Each row is a point on a tangle of strands that fork, close into loops and nearly touch. The rows are in no order.
Points whose rows are less than 157 apart are linked; no others are. Some points are linked to none.
K_972: 31	-6	34	-73	38	19	-21	-43	-37	-27	-21	-28	-9	-30	2	-28	10	16	-36	18	30	13	43	32	-8	6	-11	7	3	6	-7	38	26	-77	3	0	24	12	6	9	-25	-2	-32	-4	6	50	19	-13	-38	-6	3	-39	-9	14	28	2	-35	42	28	37	-26	-26	46	-22
K_60: 2	34	-10	18	32	40	55	60	9	-24	-4	3	14	3	-34	-7	-49	1	38	-7	25	6	-10	-29	44	-7	15	24	-16	-6	13	15	2	-22	-19	10	29	36	-11	-17	-17	44	-78	21	-43	32	-5	26	10	7	28	-24	11	3	39	-56	-8	-6	54	17	39	-19	22	22
K_549: 4	-15	-32	-4	58	-11	22	16	-23	-11	-38	-21	-5	12	-20	47	-2	-15	18	-56	-8	25	-35	9	51	-63	14	-5	-45	-11	31	-8	-12	-14	37	44	-4	-6	-55	-61	10	-15	-19	31	-43	-25	-8	33	42	-28	29	31	22	-18	21	-28	1	-32	-9	1	-28	-6	7	0
K_237: -8	14	-33	-10	-35	14	31	53	25	-17	33	13	6	13	13	16	-15	-50	63	-21	9	17	32	0	2	10	-29	22	-12	-39	-13	-18	1	19	24	0	13	18	-23	16	1	36	39	40	-22	-11	23	13	5	-7	-30	4	44	-11	-25	12	14	24	-1	-25	15	-40	0	-3
K_464: -1	65	-10	10	-38	-22	-56	61	30	17	3	19	2	-25	-7	18	-21	-66	27	-6	-12	-10	-36	44	15	-20	-84	-13	24	-23	8	-24	-10	82	26	10	-11	-5	30	-1	-32	-10	44	7	8	20	12	-9	-11	-58	-12	-10	29	14	-5	-4	22	-45	-17	-25	-4	-71	-19	3
K_592: -9	-64	41	6	-13	-17	-20	-47	5	21	4	-1	-37	-1	8	-34	33	69	-30	18	5	-12	6	-35	-40	28	32	-20	20	39	-21	0	-5	-3	-39	-21	-10	-2	5	19	1	-11	16	-34	26	-18	-21	1	-18	12	-6	9	-15	33	-23	29	12	25	-31	-25	-22	49	4	-15
K_21: -11	11	-12	36	9	-14	38	38	11	16	-11	20	21	-4	-4	-12	-28	29	3	25	2	-4	-28	0	15	2	20	-7	-1	23	36	1	-6	3	-39	1	12	16	31	10	-21	10	-52	-10	-2	-10	-15	22	7	-4	15	11	1	-3	31	-29	-7	-20	8	-3	5	-2	-5	16
K_855: -14	-68	5	-3	9	-32	-7	-23	-29	32	-25	-4	-6	-16	-21	56	46	-15	-19	-9	5	17	25	8	13	-13	31	-9	-41	12	6	-16	-24	-36	18	11	-20	-6	-8	-63	34	-26	37	11	9	-27	17	-2	11	-20	-29	32	20	15	-35	37	15	23	-52	-1	-27	3	-12	-21
K_406: 3	66	-5	8	16	38	4	73	19	3	-3	0	15	1	-26	-3	-42	-30	54	-12	-14	5	-16	27	50	-25	-34	7	3	-41	49	12	20	29	24	51	34	21	11	7	-27	8	-41	15	-5	11	14	6	-16	-46	12	-30	9	17	22	-25	-13	-53	40	12	28	-68	21	31
K_95: -17	20	6	40	41	23	58	40	17	-20	-9	-5	28	-7	-38	-13	-43	28	7	10	45	-4	-37	-58	22	1	19	17	-1	19	-15	19	14	-30	-32	-31	24	49	4	-1	-27	55	-55	-3	-59	34	-12	15	18	25	18	-26	10	-4	53	-51	8	3	61	-7	49	20	6	1
K_132: -13	-37	-1	-2	3	-31	-26	-6	-15	29	-22	3	11	-13	-3	38	34	-6	-19	-12	-11	10	-9	18	14	-18	22	-14	-24	7	23	-7	-26	-14	22	16	-19	-7	3	-43	21	-36	30	1	19	-37	6	-1	1	-20	-6	36	13	4	-22	11	8	-2	-46	-3	-37	-9	-24	-6
K_826: 24	-6	-38	-7	52	21	16	-43	-24	-42	-32	-72	7	27	-6	3	4	4	-21	-53	-31	6	-29	-27	24	-32	56	0	-14	-18	-4	19	-30	-40	3	25	-13	-6	-58	-41	32	-20	-39	16	-34	-5	-14	1	30	21	50	5	-12	-49	18	-36	-26	-33	31	23	-2	27	24	-3
K_776: -7	66	-5	-3	-23	6	-33	67	30	9	12	22	17	-4	-13	4	-31	-48	33	-6	-18	-2	-18	44	28	-14	-65	2	15	-35	28	0	12	58	29	22	12	5	31	12	-21	3	7	2	6	8	15	-7	-25	-45	-5	-10	25	17	-3	-9	11	-48	2	-10	14	-71	4	15
K_584: -8	-11	-28	59	1	-33	72	17	25	17	-13	22	20	-15	17	32	1	17	16	14	16	-5	-29	-26	-10	2	16	14	-33	29	15	-28	-36	-14	-17	-40	12	8	-26	2	0	29	29	2	-41	-16	-39	25	35	43	11	10	-6	-39	34	-20	21	7	3	-34	12	5	-55	21
K_194: -29	-6	11	44	28	7	31	-23	20	-17	-3	-7	15	-1	-6	-31	-8	70	-27	15	12	-33	-38	-69	-17	15	44	-7	-3	28	-18	14	-7	-26	-37	-47	21	32	-3	27	-17	22	-6	-29	-31	10	-25	9	4	41	10	-5	-9	-16	45	-24	1	0	34	-28	33	59	-8	-12
K_19: 15	52	-19	-8	0	57	-13	6	26	-39	30	-26	34	42	-3	-28	-21	-5	10	-28	-20	-9	17	-7	24	11	-12	18	-11	-54	20	16	-6	6	14	23	41	2	3	23	11	28	-6	5	-3	1	8	-18	-17	23	10	23	-10	-39	-5	0	-4	-35	44	0	25	-18	15	24
K_179: 19	49	-1	-36	11	71	1	6	18	-44	40	-32	9	49	-13	-15	-19	-8	31	-38	-6	19	43	-9	22	16	-15	25	-34	-74	-9	12	18	-14	33	31	26	10	-37	16	20	57	8	25	-18	8	20	-7	-27	7	-9	12	-3	-19	-9	5	0	5	35	-15	33	-21	30	20
K_787: -8	43	-56	40	-16	-17	13	14	24	6	9	4	35	10	13	13	-27	14	17	-22	-22	-12	-32	-10	8	-12	-11	4	-21	-15	35	-14	-44	14	17	12	21	-5	1	-4	5	11	20	10	-16	-32	-21	3	30	16	6	18	0	-57	27	-11	6	-40	14	-15	-1	-30	-40	38
K_66: 10	1	-42	32	36	31	33	-49	6	-41	-12	-63	33	40	7	-10	4	12	-33	-32	-32	-15	-28	-64	-1	-33	70	3	-21	-11	-24	0	-61	-31	-4	2	-9	-5	-45	-38	27	-13	-25	13	-39	-8	-24	-22	46	56	35	0	-27	-64	30	-45	-18	-37	41	20	23	39	3	17
K_265: -3	30	-22	8	-65	-9	-3	63	37	15	40	44	-16	-10	32	9	-20	-56	56	9	-1	6	-1	35	-27	8	-58	11	32	9	-33	-25	4	71	14	-20	0	-16	9	29	-11	17	45	5	9	1	19	8	22	-19	-39	-6	39	-2	-31	17	38	4	-35	-11	-2	-35	-24	-18
K_286: 8	-12	39	-21	10	7	-24	2	-1	24	28	29	-22	-16	-16	-60	0	28	-12	38	12	11	15	37	-26	25	-31	-7	42	26	17	14	57	18	-37	-12	4	-5	68	36	-26	15	-45	-42	37	23	-1	-7	-28	-23	17	1	-9	55	9	-2	-11	16	-3	12	-19	25	20	4
K_942: 9	-3	-24	9	-17	38	8	-74	10	-45	8	-51	32	76	27	-25	3	10	-36	4	-41	-37	38	-57	-11	4	41	17	6	-29	-28	7	-35	-20	-12	2	19	-9	-14	20	32	-26	22	-5	3	-3	-2	-56	8	69	-4	-13	-56	-49	-10	30	-7	-2	37	-2	56	45	5	-1
K_560: 17	42	-5	-17	21	43	-21	-15	12	-41	-7	-28	51	28	15	-46	-4	7	-34	12	-26	-34	1	18	11	5	-13	0	35	-30	37	38	11	0	-17	13	15	-14	31	48	-3	-27	-46	-30	28	3	5	-38	-18	29	37	-3	-55	-27	9	-12	-44	-52	55	39	20	12	5	22
K_644: 25	46	-3	31	-70	-3	-54	-25	39	24	24	20	23	56	47	-43	2	19	-13	5	-40	-50	-24	8	-20	-3	-45	-4	17	0	13	4	-21	70	-13	-9	10	-43	20	66	10	4	29	-41	57	-30	-22	-29	5	23	4	8	-48	-30	-5	10	4	-49	-15	10	-5	12	-33	26
K_887: -12	3	-36	30	-16	-8	81	64	18	-30	3	28	4	-15	22	31	-8	-61	62	4	20	15	7	-10	-4	2	-14	21	-29	-7	-8	-30	-10	-3	9	-26	14	32	-37	5	-12	34	42	51	-40	-2	15	34	47	14	-5	-5	50	-13	-5	17	16	32	4	-23	7	-23	-15	6
K_434: -26	-40	13	-13	24	1	-2	-65	7	-32	-28	-28	3	11	20	-24	16	63	-64	23	-25	-44	-5	-43	-22	22	57	-15	22	19	-22	15	-18	-42	-47	-13	-4	8	-8	20	4	-31	-17	-39	2	2	-23	-8	-13	35	10	-25	-39	-16	1	8	-28	-2	28	0	24	45	11	-18
K_605: -19	-65	7	7	1	-27	12	-44	-17	16	-30	-25	-12	-8	-10	29	35	24	-31	-8	3	7	28	-27	6	6	52	-2	-32	18	-16	-1	-37	-66	-12	-9	-5	21	-33	-32	37	-14	34	8	-11	-13	8	3	5	3	-28	18	-4	-9	-23	34	12	38	-25	-29	-2	29	-1	-17
K_437: 1	-28	-6	25	-43	-52	-31	8	4	75	18	51	-34	-19	27	26	32	-3	10	6	-13	3	-18	29	-38	-13	-16	-24	16	39	-4	-49	-22	59	6	-21	-34	-29	20	-11	9	-11	57	-28	27	-31	-27	17	9	-8	-15	18	-1	26	-35	16	31	2	-87	-10	-36	-10	-53	5
K_257: -5	-38	28	-27	24	-30	-57	-22	-41	31	-40	-12	1	-37	-18	28	51	-19	-41	-4	0	22	-16	26	32	-16	25	-22	-6	2	21	21	8	-6	28	21	-23	-20	17	-43	12	-67	6	-7	45	-21	19	-17	-11	-25	19	28	-1	35	-28	6	-20	-6	-40	29	-49	-6	-10	-24
K_701: 3	-21	51	-28	-39	2	-95	-57	-17	30	3	-31	-1	17	-1	6	49	-14	-52	15	-18	-38	22	4	-14	24	-15	-3	49	10	-12	14	18	7	12	-3	-71	-55	14	48	26	-53	4	-16	61	-9	23	-47	-37	42	1	-11	-73	20	-48	10	5	-47	-9	23	2	36	-22	-15
K_966: -8	-25	47	-39	31	3	-8	-23	-9	4	3	19	-23	-31	-12	-64	-4	69	-18	41	33	6	7	20	-46	24	-26	-14	35	33	3	21	63	-24	-31	-13	12	9	55	27	-42	3	-33	-37	8	50	-3	5	-25	-32	9	-21	-7	54	29	7	-13	46	19	22	-15	29	42	-12
K_545: 3	19	45	-33	19	9	-6	33	-46	-14	13	44	-3	-29	-24	33	-4	-87	53	21	31	21	18	54	0	-7	-30	20	-6	-27	-15	-33	52	34	32	16	15	11	55	-32	-29	-11	-16	12	8	20	16	-6	-20	-48	-18	-35	41	75	-23	4	-31	38	1	58	-15	-41	22	-22
K_832: -10	46	-36	-10	-56	4	-10	59	46	-15	39	11	1	1	20	19	-34	-62	58	-27	-3	0	8	13	-4	0	-66	17	-1	-41	-16	-25	-5	53	33	9	4	2	-17	18	-2	31	65	31	-14	-5	15	2	4	-26	-36	-5	36	-16	-27	13	31	-3	-8	-25	16	-63	-6	8
K_752: -4	33	6	-6	-44	-15	-70	29	7	44	20	40	-15	-28	-19	18	6	-73	17	0	11	-7	-17	48	4	-10	-70	-18	26	1	-16	-29	31	84	35	-14	-34	-32	49	-3	-27	-14	35	2	23	18	23	-25	-33	-36	-16	5	36	42	-35	-9	34	-23	-45	-2	-9	-32	-33	-33
K_196: -8	-41	16	23	-3	-52	-9	6	-15	48	-8	62	-27	-34	14	22	37	-11	3	27	4	19	-9	34	-21	-17	-1	-32	16	55	5	-69	9	69	-3	-11	-38	-27	67	-43	-3	-20	27	-32	23	-18	-10	19	14	-32	-4	21	19	79	-42	6	10	21	-72	6	-43	8	-26	-3
K_779: 20	-13	-26	-20	60	3	21	-9	-13	-23	-29	-48	-16	25	-23	64	4	-15	44	-74	-24	31	-62	-2	44	-74	-4	-23	-53	-32	34	-20	-6	9	57	38	-14	-14	-82	-75	12	-8	1	53	-53	-19	-18	35	50	-35	44	25	29	-23	13	-24	19	-36	-7	-19	-28	-3	25	1
K_694: -7	-67	43	12	-35	-28	-21	-31	-1	57	23	5	-50	-1	3	-4	31	37	-5	7	18	5	30	-28	-37	29	16	-12	19	40	-33	-17	-2	13	-22	-26	-26	-21	3	11	17	-4	27	-22	27	-21	-6	-11	-9	4	-41	17	-9	35	-31	28	32	37	-61	-24	-21	41	-8	-20
K_251: -11	19	-54	61	5	-25	53	26	19	17	-4	10	37	-2	14	33	-28	4	14	-7	4	-6	-50	-19	4	-25	12	10	-29	20	28	-22	-45	-6	3	4	11	3	-24	-27	-3	19	1	21	-40	-25	-35	31	60	26	11	20	-16	-51	48	-40	8	-42	14	-15	11	-24	-60	41
K_313: -9	-31	-29	40	-23	-34	75	27	11	4	-4	22	5	-17	19	44	14	-15	25	6	18	14	6	-11	-13	4	2	17	-29	7	-7	-34	-26	-21	0	-37	7	17	-36	-4	12	19	57	30	-42	-17	-9	16	29	28	-5	15	27	-34	3	19	25	44	-8	-41	9	-1	-38	0
K_364: 13	-11	23	-47	19	4	-53	-17	-46	1	-18	-17	-4	-29	-22	7	31	-25	-29	-3	12	22	8	30	18	-7	-9	3	-12	-21	14	36	25	-20	42	28	-3	-17	12	-24	0	-38	-19	4	40	6	11	-19	-36	-23	18	4	7	22	-7	1	-26	8	-7	38	-27	-23	13	-16
K_534: -14	-14	7	10	16	-3	21	4	7	-6	-4	12	8	-2	-9	-25	-11	53	-22	21	7	-4	-7	-13	-3	26	22	-8	3	19	9	12	2	-17	-42	-18	19	20	25	22	-19	15	-32	-23	0	8	-11	13	-14	3	7	12	4	-1	18	-13	-5	16	14	-12	7	28	10	-4
K_977: 25	25	12	-57	1	55	-2	-29	-18	-38	36	-44	-24	33	-19	3	-7	-15	20	-38	12	34	63	-3	16	13	-4	18	-40	-60	-26	20	25	-41	49	35	5	2	-63	-10	30	36	16	50	-19	9	22	-3	-34	-2	-27	-5	-1	-7	-17	27	-8	28	12	-10	16	-11	45	2
K_692: -2	-34	23	6	3	-36	-46	-18	-30	59	-1	48	-28	-30	-17	32	34	-39	7	13	16	14	0	28	-13	0	-4	-27	10	41	-17	-56	35	66	15	-9	-42	-39	65	-52	7	-23	24	-18	35	-8	13	-11	-9	-19	-13	20	23	78	-53	5	5	28	-73	28	-33	7	-30	-35
K_423: -4	-17	5	-6	19	15	33	-30	-16	-29	-12	-25	-15	-5	-20	2	-2	27	-22	-23	21	10	36	-40	15	14	36	12	-27	-7	-44	22	-2	-74	-6	-27	7	32	-46	-16	14	32	10	24	-44	23	10	1	-7	15	-14	-7	30	-21	14	16	0	51	30	-35	25	31	20	-14
K_433: 13	30	-27	11	-16	41	3	-34	15	-41	23	-32	43	62	15	-35	-11	8	-18	-14	-27	-28	20	-36	-2	13	12	15	-10	-37	-4	4	-33	-3	-2	7	31	-9	-6	21	23	9	15	4	3	-5	0	-43	3	51	6	14	-27	-64	-4	8	8	-18	37	4	27	19	-3	10
K_639: 13	52	15	-21	-44	46	-51	15	26	3	51	-10	18	36	2	-11	-22	-29	6	-31	0	-16	31	13	0	23	-54	26	6	-32	-6	2	14	36	37	7	11	-37	-2	49	11	36	35	10	12	-8	34	-38	-26	7	-37	30	-21	-17	-20	15	39	-26	-11	-13	13	-19	0	-7
K_426: -16	-60	47	-26	18	-7	-34	-54	-3	7	0	-7	-37	-14	15	-58	39	69	-55	31	-4	-30	-3	-17	-54	31	22	-23	37	42	-2	15	21	-7	-47	-14	-27	-9	25	29	-9	-23	-14	-54	29	7	-22	5	-31	0	16	-11	-31	45	-12	21	-20	9	-10	-3	-21	47	21	-6
K_878: -5	-26	10	-14	-5	8	-18	-80	-15	-29	-9	-72	10	41	17	4	10	17	-59	13	-25	-21	56	-40	-15	23	45	12	12	-11	-41	15	-17	-55	-21	6	-13	-2	-33	17	47	-34	10	-1	7	18	12	-39	-10	47	-31	-38	-49	-34	-22	45	-2	11	26	-16	32	42	27	-14
K_730: 4	48	8	15	12	-1	-33	34	-1	28	-25	9	31	-24	-1	-20	-16	-7	-8	6	-26	-5	-49	39	42	-15	-17	-32	34	-11	66	30	22	33	2	27	10	-4	35	26	-23	-45	-49	-15	37	-13	3	-16	-7	-32	32	11	-19	6	34	-32	-29	-80	10	20	-19	-21	-4	25
K_581: -35	-28	20	11	25	6	14	-47	15	-22	-12	1	-12	4	10	-48	8	91	-46	22	0	-49	-33	-70	-44	19	46	-19	16	36	-28	17	4	-21	-35	-42	11	33	-5	39	-19	-1	2	-51	-12	10	-29	17	-14	38	11	-16	-24	-5	20	-3	-5	-2	26	-21	24	68	12	-16
K_724: 18	15	17	-41	-5	50	-7	-50	-13	-43	33	-57	-6	40	-3	-16	-11	-6	-20	-22	5	-1	77	-23	4	37	17	31	-10	-37	-34	27	7	-46	14	12	2	-1	-47	19	36	23	10	40	-4	25	31	-31	-24	27	-44	3	-27	-30	-8	43	2	20	20	-16	27	14	34	-9
K_586: -5	-39	32	-28	20	-4	-27	-48	1	-16	-16	-16	-3	4	26	-46	37	65	-58	36	-26	-40	-9	-11	-39	29	22	-19	44	17	9	22	6	-7	-61	-10	-29	-12	19	38	-6	-38	-25	-55	30	-6	-23	-12	-32	16	23	-28	-56	12	-11	7	-39	-17	7	5	0	43	14	0
K_686: 18	43	14	-4	23	14	-41	17	-6	3	-30	-9	43	-18	16	-34	-6	-5	-18	16	-23	-15	-38	42	24	-15	-19	-19	43	-20	64	49	29	17	-9	21	11	-11	29	51	-20	-50	-61	-25	46	-5	12	-32	-13	-10	45	8	-47	-4	30	-29	-51	-72	33	35	-4	0	1	28
K_843: 40	8	11	-31	65	21	34	5	-56	-48	-35	-14	-33	-6	-39	12	-20	9	19	-20	27	32	1	-1	37	-40	15	21	-31	-3	-12	18	24	-65	7	17	29	33	-37	-36	-23	30	-68	22	-42	45	-10	34	10	-30	26	-36	11	15	50	-47	-33	35	39	48	-15	-19	52	-9
K_442: 37	-2	32	-60	40	20	9	-19	-53	-40	-21	-13	-29	-16	-20	-2	4	12	-5	2	36	29	37	21	13	-15	-1	15	-31	-12	-18	17	27	-73	9	11	34	25	-18	-30	-17	20	-36	11	-15	42	3	13	-20	-27	1	-39	21	20	33	-6	-37	58	24	40	-21	-31	52	-17
K_924: 7	-23	47	-73	33	11	-28	-55	-20	-1	-7	-9	-15	-37	-4	-50	9	47	-45	40	25	-3	23	24	-41	19	-18	-15	33	32	-4	37	44	-52	-21	-15	6	0	33	23	-30	-7	-34	-25	16	53	8	-13	-39	-10	7	-40	-22	29	22	14	-24	39	17	34	-24	6	33	-26
K_804: 11	40	-57	40	7	40	25	-31	25	-42	4	-39	59	61	22	-37	-12	11	-14	-13	-29	-32	-30	-51	2	-24	34	0	-15	-28	0	2	-50	2	-11	7	25	-15	-1	-5	2	-9	-8	14	-21	-16	-20	-33	36	57	30	11	-31	-66	22	-39	-13	-45	44	30	27	9	-19	37
K_823: -4	20	-40	29	-41	-21	2	27	19	17	19	25	18	5	15	13	-13	2	17	-8	-12	0	-6	6	-8	4	-22	2	-7	-3	19	-12	-36	29	5	-9	11	-2	8	17	4	11	33	1	1	-30	-9	8	10	6	-13	17	18	-34	-2	6	18	-4	-14	-23	-3	-24	-30	15
K_642: -6	1	-15	-8	-23	4	13	38	9	-8	24	17	12	8	-4	11	-14	-20	28	-9	10	16	34	17	12	14	-17	12	-9	-25	-4	0	6	6	11	-2	5	8	5	4	1	23	5	11	-5	-11	12	2	-9	-4	-23	18	32	-1	-14	10	12	23	-7	-20	10	-22	5	-9
K_129: 13	-17	-21	-7	34	4	17	-15	-23	-22	-27	-34	0	5	-18	18	4	6	-11	-42	-14	22	-2	-7	32	-19	43	0	-36	-11	8	15	-23	-49	11	29	1	6	-47	-46	21	-10	-18	16	-25	-8	-5	13	9	-2	26	20	10	-34	8	-12	-11	-6	6	4	-15	11	24	-3
K_419: -2	-17	-14	38	-50	-60	6	13	14	60	11	65	-36	-20	46	21	18	17	20	15	-15	-5	-33	30	-48	-1	-22	-6	13	39	8	-36	-35	63	-10	-27	-19	-24	0	2	7	1	54	-29	13	-34	-41	38	26	-4	-7	7	-6	5	-13	13	26	9	-60	-18	-26	-8	-55	37
K_282: -13	42	-23	12	10	19	59	90	13	-19	-11	28	11	5	-15	22	-42	-51	76	-9	-3	14	-15	6	38	-27	-15	15	-17	-25	22	-9	8	13	16	39	13	31	3	-15	-27	18	-34	40	-31	8	13	39	11	-34	5	-36	30	16	11	-21	-11	-25	29	12	21	-57	18	23
K_93: 2	-11	10	-40	3	27	-8	-75	-28	-33	4	-70	-12	25	4	-3	-3	1	-43	-13	-2	-2	73	-32	-5	26	32	16	-4	-15	-44	31	-4	-69	3	7	-4	5	-53	-1	43	-6	5	22	-6	33	25	-26	-17	33	-32	-26	-22	-31	-8	44	-4	24	28	-15	23	29	45	-11
K_474: -11	-63	10	4	-5	-17	33	-30	-16	6	-12	-18	-18	-9	-15	24	24	8	-16	-13	34	20	47	-33	4	16	34	7	-35	6	-37	-5	-13	-63	1	-25	-2	25	-44	-25	26	14	35	32	-32	-1	16	-2	6	-1	-44	13	21	-10	-10	46	22	65	-7	-45	17	33	2	-26
K_618: 0	-53	24	8	-51	-17	1	0	12	50	44	24	-49	-7	12	4	18	8	23	13	34	20	42	-4	-39	30	-2	-3	28	33	-42	-31	17	39	-9	-35	-24	-35	6	13	11	8	30	-12	19	-23	2	-15	4	1	-42	15	11	36	-31	25	37	56	-61	-15	-14	31	-21	-27
K_385: -1	2	1	10	-38	-9	-1	46	20	31	36	48	-12	-3	5	-15	-11	-16	25	26	6	14	15	39	-15	17	-31	5	23	14	-4	-14	20	53	-12	-22	-6	-10	44	19	-10	19	-5	-16	24	-9	7	7	-7	-19	-16	8	31	29	-19	4	19	19	-25	-13	-8	1	-6	-9
K_535: 3	-6	18	-21	5	7	-27	-29	15	-18	-5	-11	24	21	17	-46	21	31	-49	28	-34	-34	-3	10	-16	27	2	-14	42	0	19	27	10	-1	-46	-4	-19	-13	26	49	0	-28	-36	-44	49	-7	-12	-26	-27	27	24	-6	-57	-8	-4	1	-38	-27	13	18	6	35	4	3
K_949: -11	-3	-3	15	39	13	52	5	-8	-36	-21	-7	1	-14	-34	-1	-21	27	-14	-8	35	-2	-11	-47	22	1	29	17	-23	8	-28	18	5	-58	-17	-26	11	41	-28	-22	-15	45	-27	6	-62	35	-10	17	11	12	18	-5	26	-11	45	-33	1	33	44	-15	32	31	19	-9
K_595: -3	37	-6	32	-9	-28	-21	44	3	50	-21	36	18	-27	7	-7	-13	6	-5	18	-28	2	-53	49	24	-15	-18	-37	26	11	51	-4	10	56	-1	17	-11	2	42	9	-25	-29	-25	-18	34	-26	-2	8	1	-38	12	11	-1	16	19	-22	-15	-61	-25	-1	-25	-23	-23	20
K_380: -11	-8	1	28	-17	-38	21	49	5	31	4	64	-18	-19	13	-1	-6	-8	24	37	1	13	-9	36	-19	-11	-14	-15	22	41	14	-41	11	58	-19	-15	-18	-1	52	-1	-20	-3	-4	-20	9	-7	-1	27	11	-30	-2	-1	31	56	-11	1	11	12	-34	-4	-22	4	-11	4
K_117: 25	25	-10	-4	49	50	46	23	-24	-39	-11	-27	-8	10	-47	4	-40	3	38	-35	19	27	-21	-29	44	-31	25	21	-20	-17	5	23	12	-36	-1	17	22	36	-41	-33	-10	47	-92	28	-51	40	-20	31	24	-6	38	-25	-2	-7	56	-68	-19	-6	46	32	24	-7	42	19
K_930: -6	10	-34	49	-61	-55	34	45	35	31	17	65	-31	-27	53	14	-13	-14	46	29	-6	5	-38	28	-54	8	-38	14	22	29	1	-24	-31	61	-10	-33	2	-12	-13	26	-7	7	50	-15	8	-18	-26	47	44	2	-2	-11	6	-19	-3	16	28	18	-24	-10	-6	-11	-54	33
K_149: -5	-1	27	-15	-12	-22	-81	-12	-28	51	2	40	-16	-36	-40	35	34	-63	1	-1	24	6	2	29	10	-4	-30	-19	5	10	-11	-24	41	56	52	-2	-35	-32	45	-41	-6	-35	26	4	39	1	24	-31	-35	-22	-12	18	32	52	-42	-4	14	5	-55	26	-22	-20	-32	-43
K_684: -15	6	-16	30	9	-46	6	31	-3	37	-26	29	15	-18	14	14	-13	18	-9	18	-19	1	-48	29	19	-23	13	-26	2	22	46	-14	-15	25	-12	20	-13	-4	34	-8	-14	-32	-13	-12	11	-38	-12	28	19	-23	6	30	-5	5	19	-22	-5	-44	-34	-5	-27	-17	-33	21
K_867: 4	-28	16	-44	7	-3	-34	-41	-33	-2	-15	-40	-3	-11	-14	7	28	-3	-42	-4	10	10	38	9	5	12	23	-1	-13	-1	-9	35	-4	-55	4	19	-20	-11	-10	-24	28	-30	1	12	28	6	17	-19	-28	3	-11	1	-4	1	-24	30	-7	21	-9	17	-19	1	28	-23
K_107: 0	36	-37	33	-76	-39	6	61	38	26	34	57	-23	-17	44	2	-26	-40	57	14	-12	0	-30	29	-48	6	-63	13	33	12	-18	-23	-20	75	1	-25	5	-16	-2	36	-8	12	54	-12	14	1	-1	31	39	-16	-22	-11	23	-29	-17	22	31	8	-20	-5	-1	-24	-37	11
K_530: -18	18	-29	24	8	-3	86	78	9	-44	-8	30	7	-5	1	47	-27	-68	72	-2	9	13	-10	-15	25	-31	-5	12	-39	-9	12	-28	-7	-7	28	19	1	40	-36	-29	-18	31	0	56	-48	9	11	50	48	-5	12	-19	44	1	-2	-15	-2	0	21	-7	8	-32	-3	17
K_935: -6	-59	47	-38	-5	-21	-44	-78	-29	27	-9	-40	-34	-15	-21	15	38	11	-42	15	21	6	43	-18	-16	31	36	-7	5	28	-30	17	11	-55	-13	0	-28	-11	8	-22	28	-21	12	6	34	8	30	-23	-15	4	-41	-11	-8	40	-37	47	10	42	-38	11	-19	16	21	-30

A piece is all that can be reached along the links. How many separate loops has the piece of each point below (a circle has one, a figure eight two, a Y none), and how many tips (points with one link)?
K_930 -> loops 4, tips 0
K_129 -> loops 1, tips 1
K_535 -> loops 1, tips 1
K_867 -> loops 0, tips 2

A tip is a point with one link. Name the tips that can be reached along the links from each point below, in the order of the rows.
K_595 -> K_618
K_364 -> K_286, K_935
K_826 -> K_779
